Points on a hilly landscape, in no order, each with its height.
A ball rolls from a point to the lowest of its 2 nearest points, and stops where none of them is lower. Distance is the straight distance between rows; heights are no part of it.
Z_177 (h 55.3): [ 11  -9 -27 -17  -9  -2   2  -7  10  37   7   2   4  14 -12  -4  16   2
   2   5 -17 -19 -17  -5   5   2  18   2  18   1 -20  -2  -8 -16   6 -15
  -1   1   7  -5  24  -4   3  -6   6  -5   5 -14   5  -5  21  -9  -9   1
  -2  -8  -6   5  -7   3  -3]
Z_905 (h 64.1): [ -9  -4   6   3  -7 -10 -11  -6 -11   1  -4  15  -4  -6  -9  -5 -10  -3
   8   9   1 -17  14 -12   4   5  -5   6  -3  -4  -5   1   2 -13   0  -7
  -5   8  14   2 -30  -9   0   8   6 -10   1   7  -4  22 -19   5  12   2
 -10   4   3   6  -4   7  -4]
Z_886 (h 41.8): [-13  11   7  14  -8  10  10  21  -8 -25   6  14   0  -5  -4   7   7  -5
  -5  11  -7 -10   4   2  -9  -2 -20 -18   0   6   6  -1  10   5   5  -5
  -3   4  10  -7  -9  -3   2  -2  10  11   0   7   7  -5 -24   2  -5  -3
 -11   8   8   8  -2  -5  16]
Z_720 (h 78.1): [  0  -2  -8  -4 -14  24  -5  -1 -13   2 -20  -1 -18  -3  -8   0  14   8
  13   6  16 -11  14 -45  -2  -1  -4  -1  13   2  -4   4  19 -13  16  16
   5   0   8  -5  -6  -2   5  11  -9  11  -2   7  12  13   7 -30  -8  12
  -8  27  -1  12   8  -9  18]
Z_991 (h 16.1): [  2   7  -9 -13   9  -3   9   5  15  -4   8  -5  -4  16  -4  10  -2   6
 -22 -20 -10   4  -7  20  -1  14   3  -3   2 -14  -5   1  -4  21  -6  13
   2 -10 -19 -17  20  -7   6  10   3   5   0 -19  -9 -11  15  -7  -9 -12
  -2 -12  -5  -6   5  -6  14]
Z_746 (h 71.2): [-12   1  30  22  -1   2   0   4 -23 -24  -5  -4 -12 -18  -1   3 -17  -7
   6   3  27   7  11  -9  -5  -5 -16 -12 -10  -3  24   5   5  18  -3  15
   0  -5  -1  21 -19   3   1   0 -10  10   7  10   0  11 -11   2   9  -1
   7  19   0   1   2   0  -1]
Z_594 (h 85.3): [  2   5   9   8   6  -5  -7   7   4 -12  12  -6  21  -2   4  -1  -7 -11
  14  -2 -15  15 -13  17   0   3  -5   7  -7  20  10  -7   1  14 -25 -16
 -17   3  -5   8   3   0 -11 -15   4 -20   6   5   2 -10  -7  24  -5   3
  -3  -7  -9   6  -8   2 -25]
Z_133 (h 52.2): [  9  -2 -13   0   4   1  -7  -1  -1   2   0  -4 -10  10 -10  -5 -13  26
  11  -6   1   8  22 -15   8  17 -12  23  -7 -16   0  -4 -10 -18   2  20
  13  12 -13 -22 -16  -8  -4   9 -10  -9 -14  -7   3  17  13  -5  10  -8
  -8  -7   3   7   0  -8   8]
Z_311 (h 53.5): [-14   9  12   9  -5   3   2  15   1 -28   3   8  -7  -3   0   2   1  -6
  -2  -7  11  -1   6   3  -6  -2 -14  -8  -2   0   7   5  11  15  -9   3
   2  -2   7  -5  -4   2  -5   2   6   7  12  11  -3  -5 -14   1  -8  -7
  -5  16  -1  -2   5  -3  18]
Z_799 (h 42.3): [ -8   1  20   5  -1   1  -1   0  -5  -4   0  13   4  -1   9   6   2  -3
   5  14 -10  -5  -2   4   7  -5  -5  -5 -11   8   0   0  14  -2  -3 -17
  -8   2  12   3 -18  -4  -2  -2   1   2   0   7   9  -7 -24  12   1  -4
   0   6   0  -3  -7   6  -3]
Z_141 (h 18.1): [ 14   2 -26   3   6 -11 -18   8   6   0   8  -7   9   7  -2  -4  -8   7
  10   2  -7   7   4   5  -5  15  -3  23  -6   4  10   0 -10 -16 -16   4
  11  -1 -14  -9  -8   3  -9  -1  11 -19  -4  -2   5  13   1   9  12   2
 -14 -20  15   0  -3  -8 -17]
Z_874 (h 6.6): [-21  -3 -23 -15 -14  -5   4   8  -2  -2   1  19 -20  10  -2  -9  -2 -14
 -21 -18  13 -21  -7  -3 -15   7   4  -4   6 -13  -4  13  -6   2  -1  13
   9 -13   9  -5  11   2  14  17  25   1  16  -2 -25   6   3 -10   3  -3
  -1   4  16   0   2   7  19]
Z_280 (h 40.8): [  2  20  15  29   5   7   2  22   7 -32   7  -9   6 -19   5   4  -1 -19
   0   4   3  15   7  14 -12  -4 -22 -11  -1  14  23  -8   7  13  -7  -5
   0  -3  -4   3  -9  14  -7  -5   2   1  -1   7   0  -1 -23  16   3   1
 -11   0   3  -4   3  -7  -1]
Z_397 (h 81.5): [ 10   1   3  -2  -1   5  12   2  -3   8  -2  -1  16   3 -12   4  19  -1
  -8  -1 -13 -11 -10  -6   6  -5   8 -19  15  -1 -11 -11   8   7  14 -16
 -23  12   0   4  18  -7   6 -12  -9  13   3  -4   1 -16   7   5 -21  -4
   8  11 -17  18  -1   4   5]
Z_514 (h 52.8): [  3  21  13  14  10   3   7   5  12 -22  -8  -5  14 -19  12   8   9 -16
   5   4  -2  19   9  17  -1  -6  -7  -7   8  17   9  -8   7   3   1   0
  -4   2  -2   6  -4   4 -12  -8   0   3  -3   4  -4  -8 -23  11   2   8
  -9  -6   8  -5  10  -1  -1]
Z_440 (h 5.0): [ -2   6 -11 -20   4   0   3  12  14  -9  -2   3  -5  18 -10   2  -8   4
 -16 -30 -11  -5  -1   2   2  21   0   8   7 -14 -11  -5   6  13   1   9
  -5  -9 -17 -18  13 -20   5  16   0  -7   2  -3 -16  -6  15  -6 -15 -12
 -10  -6 -11   6   5  -2  25]
Z_227 (h 72.2): [ 10  -7 -13  -6  -6  24   2  -1  -5   6 -14 -17 -12  -5 -17  -3   9  14
   4   2  14   4   8 -32   3  -1  -4   2  11   0   4   0   8 -12  19  18
  14  -1  -9  -2  10   4   7   8 -14  17   0  -4  14  10  18 -29  -7  10
  -3  17  -6   5  12 -14  12]
Z_84 (h 81.3): [ 17  11  -9   4   2  13  10   2   3   1  -3 -15  11 -14  -5  10  24  -4
   5  14  -5   5   6   1  -4 -11  -2 -19  24  11  11 -14   1  -2  19   4
  -7   8  -6   2  22   6   5 -15  -8  19  -1 -12   7  -2   6  -3  -9  10
   2  -1   0  -3  15 -15   5]
Z_822 (h 74.7): [-10 -19   4  -4 -14 -17 -12 -19 -16   9  -8  17  -8  -1  -3 -12 -10 -15
   9  17   9 -14   2 -12   5 -11   8   7  -3   0  -4   7 -12 -12  -1 -12
  -2   3  19  21 -25  -4  -1   2   8 -13   8   5  -4  19 -25   3  18   8
   4   7   6   0  -4   9 -25]
Z_420 (h 42.8): [-12  -7   7 -12 -14  -6  -2  -9   2   3 -12  17  -2  -1  17  -9   5 -18
  -9  -5  18 -13 -14  -1  -9 -14  15  -4   9   4  -9  14  -1   1   2 -10
  -1  -7  13   9  10   9   4   6  15   3  15   9 -14  -4  -8  -6   0   4
  11  10   3  -3   3  11  -5]
Z_460 (h 63.7): [  8  15  18   6  13   1   4  -2   5 -11  -3  -7   9  -8  15  11   0   5
  -1  -3  -4  21   1  18   2  -2  -1  -9   1   1   4  -4   3  10   1   5
  -5   2  -6  -5  -2   0 -10  -8  -7   9  -4   0   5 -14  -5   4   0  -2
   2  -5   2  -9   1  -5   1]
Z_193 (h 58.4): [  1 -17  16   0  -2 -15   1 -23 -17  16   2   3   4 -11  -1  -2 -14  -6
   0   5  13   0 -12  -5  10 -10  16   2  -8  -6  -4   2 -10   4 -11 -12
 -11   1   3  35  -9   3  -2  -7  -7  -4   8   6  -5   3   1   9  15   4
  23   2 -11  -4  -2  11 -34]
Z_721 (h 36.3): [  1   0  11  -5  11  -8 -19  -4   3 -10 -15  -2   2  -1   2  -1 -13  -5
  11 -20   8  11  20  -6   7   8  -2  22   7   2  -5  -5   0 -11   4  -1
  -9   4  -6  -2 -17 -16 -13   9 -10 -22  -6  12 -15  11  -7   9   5   7
  -9  -5  -8   1   8   2  -2]
Z_254 (h 55.4): [-14  -3  13  -1 -16  -1  -3 -11  -4   0   6  16   4  -2  13  -1   8  -6
  10  24  -7 -14 -11   2   2 -16   6  -1  -9  19  -5  10  11  -7  -9 -27
  -5   2  24  10 -14   0  -9  -6  11  -1   3  18  15  -6 -21  12   2   6
   4  -2   7  -2 -16   3 -14]
Z_548 (h 45.7): [ 19 -11 -25 -11  -4  12   1 -13  13  36  -2 -16   6   3 -12  -2  19  11
   2   6  -4  -3 -10  -5   7  -8  20   5  17   0  -8  -8  -3 -16  12  -3
   3   2  -7   1  30   1   3  -6  -8   1  -1 -15  12  -6  30 -11 -11  10
   6  -6 -12   2   5  -5  -9]
Z_346 (h 67.5): [ -9 -15  20   2  -4 -10   0 -16  -9  -2   0   4  -1 -13  13  -1 -13 -11
   5   7  16   4  -7   4  -1 -11   7   3 -13   2   5   8  -9  10 -11  -5
   7  -7   6  26 -16  10  -1  -4   3  -2   5  14  -2   6 -12   7  16   0
  15  -1   1  -9   1  10 -22]
Z_371 (h 32.1): [  6   5 -12   7  -1  -4  -8  12   3 -11   8  -6   6  -4  -4  -5   4  -8
  11   9  -2   1  -7   7 -12   0  -3  10   0  15  12   0  -5  -4 -15  -4
   3  -4  -4   2   4  10  -4  -6  15  -9   2   3   3   4  -3  10   4   6
  -6 -11   6   1  -2  -6 -19]
Z_542 (h 43.7): [ 11  -8  -1   4  15  -6   1 -11  -8  12  -1  -8  -5   2  -5  -2 -17  21
   1   4   0   8  19 -12  12   9  -9  11 -14 -17  -1  -1 -13 -15   8  14
   5  15  -6  -4 -21  -5  -3   3 -19  -5 -18  -6   5  14   9  -3  15  -7
  -1  -2   4   6  -6  -3   0]
Z_149 (h 48.2): [-12   9 -20  -9 -18  13  -9   6  22  -9  -9   5  -6   2  14  -8  26 -20
   1   2  11 -12  -1  -4 -22  -8   5  10  26  19  -5  13   2 -12  -2  -6
  13 -18  10 -11  16   7  -4  12  30  -1   8  11  -5   3  -7 -14  -4  14
 -11   0  14  -9  12  -3  15]
Z_127 (h 28.0): [ -2  10   5  25   2  -2   9  23  -6 -24  10  -1   2 -14  -7  -2  -8 -18
 -11   4   3   2   2  13 -13  -3 -23 -12  -7  -5  20  -4  -8  14  -7   3
   2  -3  -1   8  -2   9   1  -5   5   2   1  -1  -6   6 -18  18  11  -8
  -2  -1  10  -2   0  -5  -4]
Z_554 (h 78.3): [ -7  -3  26  21   3  -3  -9  -3 -24 -15  -5  -7 -13 -14   7  -1 -19   6
  15  12  24  11  15  -3  -3  -4 -14   2 -20   2  22   2   1   8 -10  17
  11  -1   4  15 -26  12   0   0  -7   2  -1  15   5  20 -15   2  21   0
   8   8   8  -5  -3  -4  -8]
Z_670 (h 78.9): [ -1  -5  -3  -8 -13  15   3   6  -6  -1  -6   4  -5   3 -15  -1  13   1
  -3  -2  -3 -20   4 -22   2   0   1  -7  12  -2 -11   2  19  -2  20  -2
  -8   8   7 -11   7 -12   4   3  -4   7   5  -1   0   1   2 -18 -15  -3
  -1  22  -8  17   1   0  24]
Z_678 (h 25.6): [  0   1  -1 -15   4  -5 -20   6  13  -9 -10   1   7  10   2  -3  -7 -12
   3 -26  -1   6   5   5   9  16   2  23   8  -2 -11  -4   3  -4  -7  -5
  -7  -5 -11  -6  -1 -16  -8   9   2 -25   4   7 -18   5   0   8  -1   6
  -4 -11  -8  -4   0   3  -3]
Z_258 (h 76.2): [-17  -9  28   8   0  -7 -13 -15 -17 -10  -4  -2  -9  -6  15   4 -16   8
  18   8  23  12   1   1   4  -8   1  10 -25   6  11   9   0  16 -20   4
  10  -7  -2  20 -29   5  -8   3  -4  -6   4  16   8   9 -15   3  13   4
  21   8  -9 -11  -3   4 -14]
Z_543 (h 12.1): [ 18  -1 -16  10  16  -9  -2   9   5  11  17 -18  20  -1  -2  -2 -12   1
   4  15 -11  13 -15  16  -4   3   4   4 -11   8  15  -5 -25   5 -22   0
   0   0 -13  15  17  22   6 -13   1  -7  -6 -15  -4   4   7  13  12   0
   2 -25   9  -1  -2  -2 -33]
Z_878 (h 48.3): [  5 -15   9  -4   4  -5   3 -13  -8  13   4  -4   1   1   2  -3  -6   5
  -1  -6   7   3 -12   3  14  -3   7   5 -12  -3  -7   3  -3   6  -5  -5
  -4   0  -4  10   5   5   3  -5  -7  -2   4   0   4  -2  11   0   3  -4
  16   2 -17  -1  -4   5 -15]
Z_439 (h 25.7): [ 10   4  -3  -4  11  -3  11   3   1   4  13 -13   0  11 -12   3  -8  12
 -14 -13 -10   2  -7  11   3  10   1  -5  -7 -18  -3  -5  -6  11   1  10
   2  -3 -16  -7  19  -7   8   1 -12   9  -4 -17  -4  -9  19  -2  -6 -13
   6  -3 -10   0   2  -5   8]
Z_250 (h 17.7): [-22   9 -19  -9  -6   4   7  11   2  -7  -8  17 -19   3  10  -2   6 -13
 -21 -10   8 -12  -2   9 -20  -2  -2  -7  10  -5  -3  14  -4   6   1  19
  13 -17   8 -12   9   7  18  17  25  10  10  -5 -17   2   0 -14  -6  -3
 -10  -2  20 -11   7   4  23]
Z_749 (h 57.6): [ -8  18  26  12  12  -8  16   8  10 -23   8   7   8 -11  12  14  -5 -22
 -19 -11  -4  14  -6  32  -6  -6  -6 -21  -2  -3   3  -1   2  27  -9  -5
  -9  -9   3   6   2   3  -4  -1   9   5   5   2 -16 -23 -17  23  -5  -7
   0  -2  -4  -9   6   7  -4]
Z_750 (h 79.0): [ 17   1  13   1  11   1   9  -4   1   8   5 -10   7   6  -5   8   0  23
   4  -4 -19  17  -4   7  15   4   1  -7 -11  -3   1 -14   7  13   3  -2
  -8  10  -9  -7   3  -3  -6 -12 -27  13  -9  -8  19 -17  17   1  -7  -8
  15  -3 -19   7  -9   0   1]
Z_30 (h 71.4): [ -2   4  -5 -10  -9   1  -4   1   2   6   2   8   0  14 -12  -4   9   5
   3  -8 -12 -17   4 -15   5   8   3   7  10  -1 -21   3  13  -6  10 -11
 -12   5   2 -17   7 -20  -2   7  -2  -4   3  -1  -2  -8   5  -9 -14  -5
  -6   7 -11  10   0   3  15]
Z_747 (h 20.1): [ 16  -6 -12   2   3   2 -13  -9  -4  15  -2  -3  -2   0   0  -4  -1  14
  18  18  -1   0  13 -14   6   1   1  18  -6   6  -2  -6  -3 -30   1  -2
   9   7  -1  -4 -13   1 -11  -5  -2 -14 -12  -1  16  13   2  -1  13   7
 -11  -8   9   0  -6  -3 -11]
Z_598 (h 26.0): [ 13 -15 -11   5   3 -15  -7  -7  -5  20  17 -11   6   2  -5  -5 -14   3
   6   9  -2   5 -13   6   0   6  12  19 -19  -2   4   1 -18   0 -16  -1
   5  -1 -15  17   8  13  -3  -8   2 -17  -1 -11   0  11  16   6  19  -3
   8 -19   3  -5  -6   1 -34]
Z_827 (h 53.4): [  9  -9 -21  -4   2   1   5  -7   5  28  12  -6 -11  15   0  -1  -4  33
   4  11 -11   9   3  -1   5   7   3  14 -19 -10  -5   5 -10 -12   5  16
  18  -2  -4 -19   0   1  -3  -3  -6   3 -14 -15  21  -1  21 -15   6 -13
   2 -16   7  -8 -10  -6   4]
Z_529 (h 72.1): [ 14  11  24   3  22   2   6  -8   4  -1  -5 -17   5  -3   6  12  -2  18
  -5  -3 -12  24   3   9   9  -1   0 -13  -9  -7   0 -11  -4  13   7   8
  -6   1 -10  -3  -1  -1  -6 -11 -23  15 -14 -14   6 -16  11   1  -3  -4
  13  -3  -6  -6  -2  -1   6]
Z_394 (h 27.8): [-16  17 -34 -15  -5   9   0   7  11  -5  -9   7 -17   6  10   1   6  -6
  -8  -8  12 -10   6  -1 -19   8  -2   1  23  -4  -4  12   2  -2   6  21
  13 -11   2 -19  12  -4  12  19  23   7   1  -4 -16   5   2 -16  -6   1
 -19  -6  17  -9  13  -1  33]
Z_899 (h 14.9): [  5   5 -18 -16   2  -3 -10   9  13  -9  -6  -3   2  11 -10   0  -5 -10
  -7 -32  -1  -6   3  -4   3  15   2  17  14 -12 -10  -4  -3  -2   4   6
  -4  -1 -14  -8   7 -17  -1  14   2 -17   4  -2 -23   8  10  -2  -3  -1
 -13  -6  -8   7   5   1  13]
Z_42 (h 56.0): [-12  -2  33  -4   6  -9  -5  -7  -8 -15 -19  10   6  -6   1   5  -3  -8
   4 -11   1   2  13  -9  15   5   0  -9  -2  -1  -2  -9   9   4  10   2
 -18   2   7   5 -25 -20   0   9 -12   1  -4  15  -7  -1 -17   9   0   1
  -1  13  -8  -1   5  12   5]
Z_111 (h 62.2): [  0  -9  -9  -9   6   0   1 -10   6  26  14  -5   1  19  -2  -2  -7  37
   2  -8 -17   7  -4   5  14   8  11  14 -16 -12 -14   4  -5  -3   0   4
   5  -1 -13 -19   3  -6  -4  -4 -14  -5 -12 -13  16 -11  19  -5  -5 -12
  10 -12 -10  -4 -13  -3  -2]
Z_929 (h 70.1): [ 15  -8 -10  -4   6  -5  -5  -4   8  22  13 -11  10  17  -9   1  -8  22
  10  -5 -17   8  -7   0  15  15   9  14 -10  -4   0  -9  -8  -4  -2  -7
  -5  10  -9 -11   6 -10  -8 -13 -18 -15 -10 -12  12  -6  21   0  -5  -5
   6 -13 -15   9 -12   2 -14]
Z_990 (h 34.8): [ 14   5  -7   6  11   3  18   5   0   8   9 -16  -2  -3 -13   6  -2  12
 -17   0   1  13  -3   7  -1   1  -7  -9   2 -12   9  -6 -10   5   4  19
   7  -2 -16   2  17   7   9  -5 -14  13  -5 -17   5  -1  16  -4   1  -5
   6  -4  -5  -5  10  -9   4]
Z_955 (h 85.1): [  4   2  -9   2  -9   7  -2   3  -8  -3 -11   7  -5  -1 -13  -5   7   0
   3   1   2 -16  16 -31  -1   5  -7   3  14  -2  -8   0  12 -15  19  -1
  -3  11  12  -5  -8  -7   3   9  -1   4  -3   7   0  16  -4 -12  -3   1
 -12  16   8  16   6  -5  19]
Z_525 (h 15.1): [-21  -6   6 -10  -8  -4  10  -9  14   2  -1  29  -9  -2  37  -2   6  -8
 -19   8   0  -8  -9  22 -17 -17   9 -12  -4   7  -8  20  -8  -4  -3 -10
  13 -11  20  -1   2  19   4   4  30  13  -4   0  -7 -12 -13  -7   6   4
   9  -8  28 -14  -6  11  10]
Z_931 (h 38.1): [ 18  -6 -21 -10   3   8   1 -11   5  22  -7 -16  -1   3  -9  -4  12   7
  -7  -1   5  -2  -3 -10   0   0  12   8  16  -7  -9  -3  -6 -19  13   8
   7  -3  -8   5  21   1   9   0  -3   4  -2  -8   3   6  24 -14  -3   7
   0   2  -7  -4  14  -6  -3]
Z_430 (h 16.7): [-14 -10 -15 -12 -11  -7   6   1  -8   6   5   8 -19  13 -10  -6  -5 -12
 -23 -17  15 -20 -11  -3  -7   6   5  -1   4 -24  -6  11 -15   9   1  13
   4  -8   5   7  10   1  20  12  11  -3  15  -5 -22  11   6 -10   1  -7
   9  10   3   2   8   2   7]
Z_381 (h 29.4): [-22  -7  -4 -13 -15  -1   0 -10   2   1 -10  24 -14  -2  33  -9  12 -12
 -12  -1  15 -10  -6   5 -17 -17  15  -6   4   9  -6  21  -1  -4   2  -4
  15 -16  24   4   4  17  10   9  27   5   5   9 -10   2  -8 -16   4  12
   5   0  26 -11  -1   8  12]
Z_883 (h 29.1): [ -5  11  15  17  -3   0   5  18 -11 -17   8   7   7  -6  -7   6   0  -5
   1  13 -12  -9   1   5   3   2 -19 -15 -10   5   8  -4  13   8  -1 -13
 -12  10   6   2 -14  -5   0 -11   3   3   7   6  11  -7 -17  19   1  -7
  -4   7  -4   9  -8  -3   2]
Z_893 (h 41.9): [-15   2 -11  -7 -19   4  -7   4  14  -2  -8  20 -11  -1  26  -8  16 -21
  -7  10  12 -14   3   0 -22 -12   4   1  11  17  -4  14  -3 -18   6  -8
  15 -12  21  -7   6  14  -1   7  33   5   4   8  -2   1 -18 -16   0  18
  -9   0  26 -11   1   0  13]
Z_64 (h 64.0): [  2  -5  -9 -17  -7  -1  -3 -12   5  26   0   8   4  19  -4  -1  10  11
   1  -4 -17 -13  -3  -6  10   6  18  12   9  -4 -25   0   2 -14   8 -14
 -10   4   6 -16  11 -18  -2   0   0  -5   1  -5   4 -14  13  -1 -11  -3
  -5   3 -10   8  -8   4   2]
Z_488 (h 14.5): [ -7   5  11  20  -4  -6   9  19 -16 -19  23   2   3  -6  -9   3 -16  -9
  -3  11  -5  -6  -4   9  -7   1 -31 -18 -15  -7  20  -3   3  19 -15  -9
   1   7   4   3 -15   7   2  -4   3   4   4   2   7   1 -17  17   3 -13
   0   3   7  -1  -7  -2   0]
Z_431 (h 69.0): [  0  12  16  17  10  -9   9   7   4 -15  20  -5  20 -11   1   3 -10 -18
 -10  -8  -8  13 -19  34  -8  -4  -8 -19  -4   2  14  -7  -8  28 -17  -2
 -14   1  -9  16  13  12  -1  -6   4  -4   3  -7 -12 -11  -6  29   1  -5
   8  -9  -2  -1   1   6 -20]
Z_186 (h 63.5): [ -9   4  29  14   3   1   4   2 -12 -29 -13  -1  -7 -12  10   7  -6  -7
  -3 -11  16  13   6   4  -2  -3  -9 -14  -8   0  10   3   3  18  -1   6
  -3  -5   0  11  -9   5   1   2  -8   5   4  14  -8  -2 -15   7   1  -3
   4  13  -6  -5   5   3   6]
Z_443 (h 66.1): [ -6 -17 -16 -13   4  15  -1  -9   1   7 -15 -16 -26   1  -3  -2   0  24
   1 -10  20   4  13 -23   9   4   6   4   3 -11  -6   2   8  -7  18  29
  15  -7  -5 -13   6  -3  10  19 -18  12  -4  -5   3  11  32 -29  -5  11
  -4  14 -15  -1  10  -6  21]
Z_807 (h 66.6): [-15 -10  19   1 -11 -13  -5 -16 -18   5  -6  24  -3  -3  10  -6  -1 -14
  10  24   2 -18  -4  -7   5 -18   6  -3 -12  13  -3  13   7 -11  -1 -24
   4  -1  24  18 -27  -2  -1  -1  10   1   6  21  11   4 -27   6   9  10
   7   2  13  -3  -9  14 -19]
Z_297 (h 38.0): [ 13 -11 -11   5  -1  -4   3   1  -4  16  12  -8   3   5  -9  -1   5   7
  -1   9  -2  -4 -15   1   1   1   7   4  -9  -2   5   3 -14  -3  -8  -2
  -2   3  -7   8  16  14   4  -8  -4  -1   1 -10   7   0  16   2   1  -3
   8  -5  -2  -2  -3  -4 -14]
Z_965 (h 25.8): [ 19  10 -11  15  11  -7   0  14  14   4  27 -15  21   0  -6   1 -11  -7
   1   6 -21   6 -17  27  -7   8  -4 -15  -2   9  16 -11 -14  15 -23   2
  -5   5 -16   4  15  12   6 -16   8  -8  -7 -19  -4  -5   8  18   3  -5
  -2 -25  11   3  -8  -5 -21]
Z_815 (h 28.1): [ -2  -5 -15 -13 -12   5   0   0  -2   6  -8  -3 -13   2 -11  -5   8  -2
 -10  -8  18  -8  -7 -17  -3  -2   7   5  12  -7  -8   9  -1  -4   3   8
   5  -9   0   1  17   4  12   9   4   2   8  -2 -13   9  13 -16  -1   4
   1   9  -5  -1  12  -1   6]
Z_731 (h 43.6): [  4 -14  -8   2   0   9   0  -5 -13  23   6  -3 -15  12  -4  -1  -6  39
  16  19  -2  -2   5 -14  11   2  -5  11 -21  -5   3   6   2 -10   1   9
  16   3  -5 -12  -9   1   0  -8 -17   6  -5  -2  28   0  16 -16   4 -10
   2   2  -7   0 -15  -9   2]
Z_646 (h 88.0): [ 15  18  -8   4   4  18   9   5   9 -10 -14 -12   8 -21   0   9  17  -9
   1  10  10  11  18  -8  -8  -8  -7 -10  30   7  11  -8   0 -10  19   9
   0   5  -9   6   9   6  -1  -4  -8  19 -10  -2  -3   3  -1   0  -4  16
 -10   3   9  -4  20  -8   6]
Z_220 (h 32.6): [ 16  -8  -4  11   5   5  -4  -4 -16  18   6 -12  -5   2 -11  -1  -8  24
  19  16  -8   5  12 -18  11   5  -4  11 -15  -2  12 -10  -1 -17   8   3
   2  16  -2  -1 -15   1  -6 -11 -21  -7 -13  -6  23  12   7  -2   5  -5
  -4   0  -3  14 -11  -6  -7]
Z_908 (h 53.1): [ -4   2   2  -6  -1  -7   6  -4   5   7  -8  16   7 -10  11  -3  15 -26
 -16  -3   5  -8  -8   3 -10 -12  10 -10  15   3  -8   3  -6  -8   4 -11
  -3  -6  14  11  10   6   3   0  17   5   5   3 -22  -5 -14   2   4   4
   0  -4  12  -4  12  10   0]
Z_755 (h 5.7): [ 10  -2 -15   7  -1  -6 -17   8   0  -1   6  -7   5   6 -10  -6 -11  10
  18   6  -8   0  11  -8   3  14  -5  24  -8   0   6  -6  -4 -18  -8  -6
   0  11 -11  -8 -12  -7 -14  -3  -4 -25  -4   2   7  17  -4   8   7   0
 -12 -13   4   9  -8  -7 -15]
Z_698 (h 38.6): [-12  13 -28 -16  -6  15  -9   7  17 -10 -17   2  -6   3   6  -3  21 -10
   2 -11  13  -7   8 -12 -13  -1   4  10  31  17  -9   5  11 -16   4   7
  11  -8   2 -18  10  -6  -1  20  18  -3   4   7 -11   7   2 -21  -7  16
 -20   0   8  -3  14  -6  20]
Z_184 (h 77.6): [ 21  -6  -4  -4  14   2   5 -10   2  25   6 -16  11   4 -10   1   1  21
   8  -2 -22   9   1  -4  13  -1  13  -2  -3  -6  -2 -18   3  -4  12  -1
  -8  15  -6  -5   7  -6  -2 -11 -30   2 -13 -16  16 -10  24  -1 -10  -1
   6  -4 -19   8  -8  -3  -3]
Z_621 (h 53.9): [ -1  -5  15  -4  -6  -4  -4  -3  -8  -3 -10   8   2  -4   3  -2   1 -11
   7  -4   4  -9   6  -5   7  -1   2   4  -1   2  -8   2   6  -4   3 -10
  -7   4  11   7 -13 -11  -2   2   2  -3   6  13  -6   3 -15   3   4   2
   3   8   1   3  -1   4   0]
Z_337 (h 77.8): [ -1   0  19  12   8  -4   3   2   0 -10  10  -5  21  -4   2   3  -8  -8
   0  -8  -6   9 -15  22   5  -2  -2  -8 -11   4   9  -7   1  23 -21 -16
 -13   6  -6  17   0   5  -5 -11  -5  -7   4   7  -2 -13  -2  23  -6  -6
  10  -2 -14   1  -6  10 -21]
Z_602 (h 74.9): [ 16   6   2   3   5  10  14   2   2   4  -4 -12  14  -4  -5   7  14   0
  -2   6  -6   5  -1  -3   0  -7   2 -21  16   2   0 -10   7   6  12  -2
 -13   9  -3   1  14  -1   4 -15 -11  18  -1  -8   8 -15  10   1 -11   0
   3   7  -7   5   6  -3   9]
Z_210 (h 31.9): [-23   4  18   4  -5  -7  13   2   7  -9   0  19  -8  -5  25   0  -2 -17
 -15   1  -2   1  -4  23 -14 -12  -3 -20  -6   1  -1  11   0  12   1  -2
  11 -11  15  -1  -6  13   4   2  19  11   0   9  -9 -13 -20   9   1  -2
   3  -2  18 -13  -1  10  10]
Z_39 (h 46.9): [  4  -1  31   0  16  -3 -11 -11  -2 -12 -24  -4   4 -10   6   6  -9  -2
   3 -17  11  17  15 -13  15   3   6   4  10   3  -6 -10  13  -6  10  -1
 -15   1  -1  11 -21 -18  -4   4 -19  -9  -6  16 -14   6  -8   5   1   9
  -1  12  -8   2   7  10   0]
Z_968 (h 89.5): [  3   1 -11  -5  -9   9  11   9  -1   8  10   6   2  10 -10   1  20   7
  -3  10 -24 -15 -15   0   2  -1   1 -13   2   2 -11   0  14  13   5 -13
  -9   3   6 -12  20  -6   2 -11  -3  14   6 -10  14 -23  11  -8 -23 -10
   8  11 -15  11 -10  -2  16]
Z_369 (h 92.2): [ -2   1   7   4  -3  -4 -16   5  10  -8   7  -2  22  10  -1   0  -6   3
  22  -4 -19  12  -8  12   5   7   5  15  -9  16   8  -7   8   9 -20 -20
 -13   4  -6  -8  -8  -7 -18  -8  -2 -24   5   6  10 -11  -4  17  -9   0
   3  -8 -15   7 -16   3 -23]
Z_912 (h 45.0): [-25   8  25   3   2  -9  11  -3   9 -13  10  21   4  -5  12   5  -1 -18
 -18   1  -9   0 -13  31  -2 -10  -7 -19 -12  -1  -3   4  -1  19  -8 -12
   0  -4  16   0  -6   2   0   7  13   5   4   7 -11 -19 -23  18  -4  -7
   2   0   3 -11  -5   9   2]
Z_533 (h 60.5): [  1  -7 -16 -13   7   9  -7 -10   1   9 -13 -13 -16   6  -2  -2  -5  25
   3  -9  17   7  19 -17   7  10   3  17   0 -10  -9  -1  -5 -16  12  28
  20   0  -9 -13  -5  -2   5  15 -12   1 -12  -5   1  12  23 -21   5   5
  -5   1  -1  -4   3  -3  12]

For each start below, name the point where the ball stops.
Z_42: Z_440
Z_529: Z_488
Z_670: Z_874
Z_594: Z_525
Z_258: Z_543
Z_955: Z_755
Z_369: Z_525

Call two points neighbours if one is among the 2 nearest of the other. Go from one point of each pair to the other, from neighbour to neighbour, staying as low as possible. Name the highest point that can't be avoided.
Z_883, Z_440: Z_42
Z_874, Z_525: Z_149
Z_543, Z_440: Z_297
